A landscape with many valleys, sampled at points; each row gives a point and its height.
From any point a ball rolls to the lowest of the 2 points nearest to it. It stops when none of these is lower. Distance is the straight distance between rows; heights are no part of it.
k_919: [  7 -25 -13 -50   9  -3 -28   0  -9  10   5  -6 -17  53   1   4  15 -15
  -4  45  -6]  height 440
k_964: [-23 -20  15  21   0  41  18   6  -7 -22   5   9  25 -40  18   4  -7  -1
  -3 -19 -21]  height 451
k_818: [  0   6 -38  -9   3  37   1  -1   8  21  19  42  -7  -7 -42  18 -28 -18
   9 -32 -22]  height 556
k_160: [  3   2   6  15   2 -27  -2  -8  11   8   7 -19 -25  59  -2   1  25  12
  -7  41  44]  height 336
k_145: [-10  -4 -14  -5 -21  17  -6  -4  12  -7  -4  41   6 -15   5  -5 -10   9
   7 -21 -15]  height 541
k_534: [  8 -33  -2 -70  16   1 -17 -27  20  27   1  38 -39  14   2 -22   5   2
  -4  34 -11]  height 426
k_515: [ 47  22  22  41 -16 -23   5  12 -14 -14 -20 -36  -4  12 -11 -17  15 -11
 -10  27  10]  height 406
k_630: [  2  -7  10   3  -2   0  12  18   3 -19  -3 -18  17  -2   1   3  23   0
   8 -18 -14]  height 337
k_666: [  3 -26  -2 -24   6   7 -17 -19  24  24  -9  29 -31  27   2 -10  11  14
 -10  22  14]  height 394
k_913: [ 18  -8 -41 -53  10   7 -16 -38  31  42  22  32 -39  37 -26  14 -15 -11
   7  15  -5]  height 379
k_779: [-49 -10  15  39  -4  43  -8  12 -23 -36  -4 -13   3 -53  27  21 -15 -18
  -8 -20 -11]  height 411
k_558: [  4 -19 -13   4   7  -2  -8   4  43  11   8  44 -55  18 -23 -16   2 -18
   1 -16   0]  height 606
k_85: [  3  28   9  26 -14   3  20   7  16  -7 -28  -5  16 -36 -27  11 -24 -10
 -23 -30  12]  height 280
k_551: [ -1 -36  -9 -48  16   6  -9 -11   1  22 -23   5  -3  31  33  -2  -3  12
 -24  -3 -35]  height 573
k_841: [ 22 -28  17  14  -5  16  18   1   8   9  -1   9 -14   4  12 -24   2 -17
   6  -2   3]  height 340
k_610: [  8 -29  -8 -31   7  -6 -14   9  -6 -12   9  -2   4  38  -1 -13  11  -4
  -3   9   3]  height 409
k_474: [  2  -7 -25 -34   4 -11   5 -20  14  23  21  -4  17  75   3  27   5  18
   6  32   3]  height 660
k_273: [-16  35  43  -4 -16  12  -7  20   7 -31 -12  -9  15 -19   8  -1   1  -4
 -12 -12  22]  height 293
k_528: [-12  -8  14  34   0  23  24   0  -5  19  -4  -7  28 -54 -12   1   1 -18
  10 -55   4]  height 274
k_793: [  6 -35 -21 -72  32 -13 -36 -58 -25  62   3  -5 -49  47  35   3  12  -3
 -12  70  -8]  height 478
k_774: [ -4  44  12  55 -15  -4  19 -15 -67 -53   6 -59  15 -67  14 -12  -5 -17
  -2 -22  -3]  height 166
k_80: [ 12  -4   1 -41  14  -2 -24  -6  32  35  13  49 -24  -5 -37   2 -15  -9
  26   7  10]  height 445
k_924: [ 13  -7  16  12   3 -41   1  12  -3  14 -22 -12  -3  13  22  16  32  16
  -1  24  -4]  height 168
k_57: [ 13  -6 -37 -77  11  18 -14 -62   6  47  10  27 -25  56 -11  13 -22 -10
  -8  39 -23]  height 332
k_829: [ 24  38  27  22 -11 -32  24  22 -14 -28 -20 -38  16 -15  -1 -29  19  11
  -1  23  14]  height 428
k_770: [ 42   9  10  21 -23  15   8  24   7   5  10 -18   2  -6 -21  -6   8  12
  19  14   4]  height 358
k_676: [ -2 -19 -17 -12  10 -26  -7 -33  13  30   3  -3 -36  56   7  22  32  23
  -6  54  26]  height 333
k_485: [  3  13  14  18  -9 -42 -14  27  -1 -25   6 -34   9  54  16  12  38   5
 -27  32  17]  height 400
k_789: [ -8  17  27 -23 -18   1 -22  14  12   8 -19  10  31 -16 -10  15  -9 -12
   4 -13  20]  height 342
k_710: [  1  20  -2   8 -16   6   6   9  13  -8  -4   7   1 -57 -34 -17 -19 -26
 -20 -48  18]  height 331
k_50: [ 11 -20 -47 -52 -10 -12 -17 -46  31  48  11  28 -31  34  -9  -8   3  -6
 -21  13   9]  height 423
k_341: [ -2 -20 -11 -45  16  10 -21  -2   9  23  12  58 -36 -25 -26   6 -15 -19
   9 -11 -27]  height 482
k_87: [ 13  39  10  29 -34  -9  35   3  -6 -50   4 -23 -19 -13  -8 -28  -6 -19
  -2   0  21]  height 592
k_556: [-37  31  -6  36   2  15  35  -4 -18 -45  16 -37  17 -12 -15   4 -10  -6
   7 -49   6]  height 564
k_292: [ -6  20  12  14 -20   0  23  26  12 -38 -21 -26   9  30  26   4  -5  14
 -26  10   7]  height 204
k_475: [-35  24  29  33  19  -3   3  16 -25 -13 -17 -37  41 -21  35  32  -7  12
   3 -23 -12]  height 187
k_462: [ -5 -16  21 -10  28  16 -16   6  10   7  -8  13  -6  19  14   1  -7   7
  21 -16 -27]  height 216
k_192: [ -3 -26 -25   1  12  27 -12  10   7   9  10  40  -5 -68 -18  -1 -24 -33
  -4 -38  -4]  height 439
k_603: [ -2 -22 -31 -17  -7 -32 -12 -11  20  14 -18  -4 -19  43  30  23  22  19
   3  40   1]  height 282
k_233: [-13   5   9  46 -10   3   5  21 -30 -48 -19 -17  10 -23   9   7  -6  -6
   9   3 -13]  height 324
k_30: [ 24  -8 -37 -22 -22 -19 -19 -23  33  32  26  46 -33  28 -26 -26  18   2
   1  12  21]  height 471
k_129: [-10 -21  -6 -68  14  19 -33 -18  -8  18  -6  37 -21  -7  -4  16 -20 -18
  -8  -4 -45]  height 519
k_170: [ 28 -11 -11   7  -8  -4  16  10  30   7   2  40 -16 -20 -22 -39  -8  -9
 -17   4  31]  height 530
k_247: [ 11 -27   4 -75  28   0 -22 -47  10  58   9   3 -50  28  10  -1  12  -1
 -10  43  -7]  height 452
k_707: [-10  10  30  34  -4  22  17   8 -26  11  -5 -35  33 -57   0  17   1 -10
  12 -32 -13]  height 234
k_773: [  2  20  -8 -24  -6   8 -36   9  18  24  -5  31  -2 -14 -28   6 -28 -10
  13  -8  21]  height 399
k_516: [  5   3 -27 -30 -26  -9 -37 -30  21  32  29  26 -35  42  -9 -26  27  23
 -11  37  37]  height 512
k_970: [-11  61  31  41 -22  -3  42 -17 -10 -50  24 -13   2 -38 -14 -23 -12 -30
   3 -21  18]  height 612
k_265: [ 50  11  17  41 -24 -14  14   2  11   8 -10 -19 -20  15  -8  -8  31  15
  -3  25  18]  height 387
k_157: [-20   5  22  51  -8  26   9  17 -43 -47   3 -41   1 -53  19  13   0 -15
   0  -9  -6]  height 368
k_846: [ -4 -16 -19  18  -2  -7 -23   0 -18 -31   3  25  -8   3 -28 -25   0   0
  31 -12  -2]  height 175
k_645: [ -7  17 -25  11  -3  43  12   9  11   4  18  21  13 -33 -36  18 -30  11
  22 -32 -17]  height 521
k_771: [ 17   4 -27 -15 -25  16 -10 -12  27   2  -8  45  -9  17 -19  -9  -2  25
  -9  -4 -15]  height 584
k_802: [  5  13   4  12   3  -4   5  13  18 -13 -31 -23  -2  37  -1  -2 -12  10
 -43   6  22]  height 152
k_822: [  1 -21 -11 -38  15 -17 -50  -2 -10  23 -11 -18 -19  75  32  22   8   2
  -7  43 -12]  height 465
k_206: [ 18  10 -25 -32 -12  12 -14  -8  14  20  23  11  -4  57 -24   7   4  18
   6  38   9]  height 640
k_421: [ 11 -29  -6 -48  24 -19 -47 -24 -20  58   7 -15 -25  63  34  16  20  14
 -16  57   1]  height 492
k_382: [-19  -1 -18 -11  12  46   9 -23   2  13  20   8  15 -45  -9  20 -35  17
  39 -42 -25]  height 481
k_319: [ 27  21 -28  -7 -24   1  -2  -1  25  13   2  11  -2  33 -19   3   8  11
 -19   9   0]  height 615
k_99: [ -1  12   1  22 -21   1  23  13  25 -19  19  32 -10 -24 -11 -41 -19  -9
  -6   0  32]  height 553
k_718: [-12  -9   2  36  17  15  -6  11 -24 -40  -4  -1  -2 -29 -14 -14 -11   7
  27 -12 -10]  height 267
k_524: [ 41  33  15  26 -24  10   2  23  -7   5   9   6   2 -37 -37 -18 -12  -9
  15 -15  14]  height 313
k_969: [ 14 -37   5  11  -5   1   7   0  18  22 -13   9 -19  32   7 -33  18  10
 -15  23  17]  height 365
k_422: [ -1 -18  -7 -55  16   5   6 -12   2  27   5  32  25   0 -15  15 -15   6
  24  16 -24]  height 236
k_464: [-49  11  -1  30  15  41 -13  -6 -21 -23  13 -39  32 -43  24  12  -8   8
  29 -55   0]  height 486
k_803: [-20   4  27  25  28 -14   5  29 -20  -9 -21 -16  38  14  47  23  -6   9
  11   8 -13]  height 129
k_384: [-32 -19  -3  -5  12   5  -1  15 -12 -33   2 -22   7 -20  22  30   8   4
  14 -32 -24]  height 378
k_36: [ -2 -24  16  -6  18 -34  11   6   0  18 -22   0  20   0  11 -11  15  17
  10  22   3]  height 116
k_760: [ 10  28  34  20  -5 -37  18  30 -13 -20 -10 -43  36   5  28  -8  21  20
 -27  21   0]  height 450
k_653: [  2  -4   5  18  20 -51   6  29  -2  -3   4 -41  16  64  38  18  28  15
 -19  24  -7]  height 422
k_293: [ 26  41  24  43 -15  22  16  12 -19 -12   8   3  13 -68 -25 -26 -24   2
   3 -22   8]  height 253
k_765: [  0 -11  15  41   1  13  38   2  -6   5  -9  -1   3 -25   0 -21  -3 -13
  15 -26   7]  height 311
k_982: [ -1 -38 -10 -53   3  10 -11   9 -14   9  -8  -8  12  -6  31   3   9   3
 -13 -21 -32]  height 597
k_985: [-16 -19  -7 -75  18   1 -30 -36  -2  24 -24  13  -9  24  18   9  -6  -5
   1  -3 -41]  height 549
k_593: [-16  52  33  49  -7 -13  29   6 -56 -46   3 -74  29 -45  39  -4   5 -11
  -5 -28  -4]  height 210
k_435: [  8   5  -4  20 -10 -18 -18 -13   5 -13  -7  33  -8  15 -21 -25   8   0
  14  11  20]  height 255
k_967: [ -4  -8  -9 -12   2 -11   5   9  -1 -10   3  -2  29  37  11  18  15   2
  -7   4 -14]  height 373
k_777: [  3 -27  -6 -40  15 -15   7  -7  12  32 -16   3  20  -4   5  18   3  28
  11  29  -5]  height 174
k_450: [-17  38   3  45 -23   6  38 -13  -3 -38  10  13  -1 -61 -10 -12 -21 -28
  -5 -31  17]  height 621
k_488: [ -1   2  -9  -1   4  18 -21  25   0  -4   6  19 -14 -38 -35  -6 -13 -27
   0 -48   2]  height 386
k_800: [ -5 -40 -29 -41  -8  28  -9  -5   2  -4  -5  24   9  -7   7  -9  -8  10
  -2 -26 -26]  height 582
k_132: [-21  31  19  12 -19  -1   6  32   2 -31  -5 -38  29   1  28  -1 -10 -13
 -15  -9   8]  height 250
k_978: [-43  37   3  32   3  45  -1  -1 -29 -42  23 -58  36 -39   1  13 -13  -2
  -4 -43   8]  height 528
k_544: [ 11  17   7   3 -17 -30 -12   2  12 -14  12 -10  -3  43  -2  -3  51  17
  -6  20  19]  height 370
k_349: [  3 -22   8 -15  39 -51 -17   2  -3  49   0 -11   4  66  49  33  19  23
   2  43 -16]  height 459
k_254: [-24 -16  23   9  30   8  -4  23  -1   0 -15 -11  16  34  29  13 -16  -3
  15 -16 -13]  height 176
k_535: [ 10 -13 -18 -10  10   2   7  -6  25  12  13  30 -20  12 -43  13   4 -13
   2 -26 -18]  height 586
k_734: [ -2  18  22  32   7 -29  17  12 -11 -18 -10 -39  21   1   0   3  22   5
   8 -35 -10]  height 305
k_367: [ 26 -18  11 -15 -24 -10  -7  18  -8  23   2   0  21   6 -13  -4  28  -8
 -13  32  19]  height 575
k_374: [  6  20  11  24  -3 -12  34   4  10 -38  -4  -5  -4 -26 -26 -40 -14   3
  -9  -9  20]  height 574
k_510: [-25  -3   0  27 -10  42  -9 -10   1 -20   3  43  -1 -49   9  -4 -15   4
   3 -21 -19]  height 494
k_699: [ 26 -29  -6  -4 -15  -3   4  14   2   7   2  28 -11  -3 -32  -5   8  -9
 -21  32  30]  height 555
k_790: [  5  33  33  48  -3 -19  41   5 -26 -37 -15 -59   6 -19  17 -12  -1  -7
  12 -30   1]  height 264
k_753: [ 17  -9  -3  -4  -6 -30  -8  -1  28   3 -21   0 -29  16   5  22  32  30
   0  22 -17]  height 222
k_573: [ 21 -11 -22   5   3   6  -2  17  19   7  17  54  -3 -61 -24 -31 -19 -14
  12  -9  14]  height 493
k_981: [  0  13  -1  17  -2 -22  -6 -22  12   0   8  17 -22  40 -24 -26  13   8
  -6  37  47]  height 304
k_227: [  2   5 -18  31  14  -8   7  15 -15  -9   6  53 -10 -64 -34 -22 -32 -15
  10 -16  17]  height 537
k_64: [  9 -13 -11 -71  18  13  12 -45   5  47  12  29  -2  19  -5  10 -15 -17
  17  32 -31]  height 284
k_523: [  0 -22  -1 -15  30 -41 -14  -6 -14  46  12 -20 -18  71  60  34  31  38
 -25  75 -22]  height 480
k_728: [ -8  29  21  46 -20  27  12  -2 -34 -20  11 -15  25 -82  -2  -7   0  -7
  14 -36   6]  height 151
k_767: [-27  15 -16  30 -18  16  37   7   0 -55  23   5  11 -32 -18 -10 -13 -18
  12 -29  11]  height 593
k_281: [ -5   6 -12   9  -2  -6  15  11  10 -18 -41  -7  13   0 -23  10 -35   7
 -25 -12  14]  height 221
k_835: [-13 -14  17   2  25 -31   5  19   1  23   1 -23  22  63  51  29   7   7
   3  27 -13]  height 441
k_617: [-26 -12 -15  -5  15  36  -5  -6  -5  -6  -1 -24  28 -33   3  12 -25  16
  36 -52  -9]  height 436
k_505: [-26  30  18  54   7 -18  15  14 -45 -19 -12 -68  45 -43  47  23  -9  -6
   1 -34  -6]  height 142

Where does a ball stop that starts at each point below?
k_145 | k_846
k_30 | k_36
k_551 | k_802
k_367 | k_505
k_421 | k_505
k_523 | k_846
k_793 | k_728

Call two points neighbours if one is among the 2 nearest of the other. Go from one point of each pair to the other, from neighbour to neighbour, staying as low as possible. Name the highest point that can't be avoided.
k_803 and k_36 | k_157
k_774 and k_803 | k_593
k_803 and k_505 | k_475
k_36 and k_846 | k_160
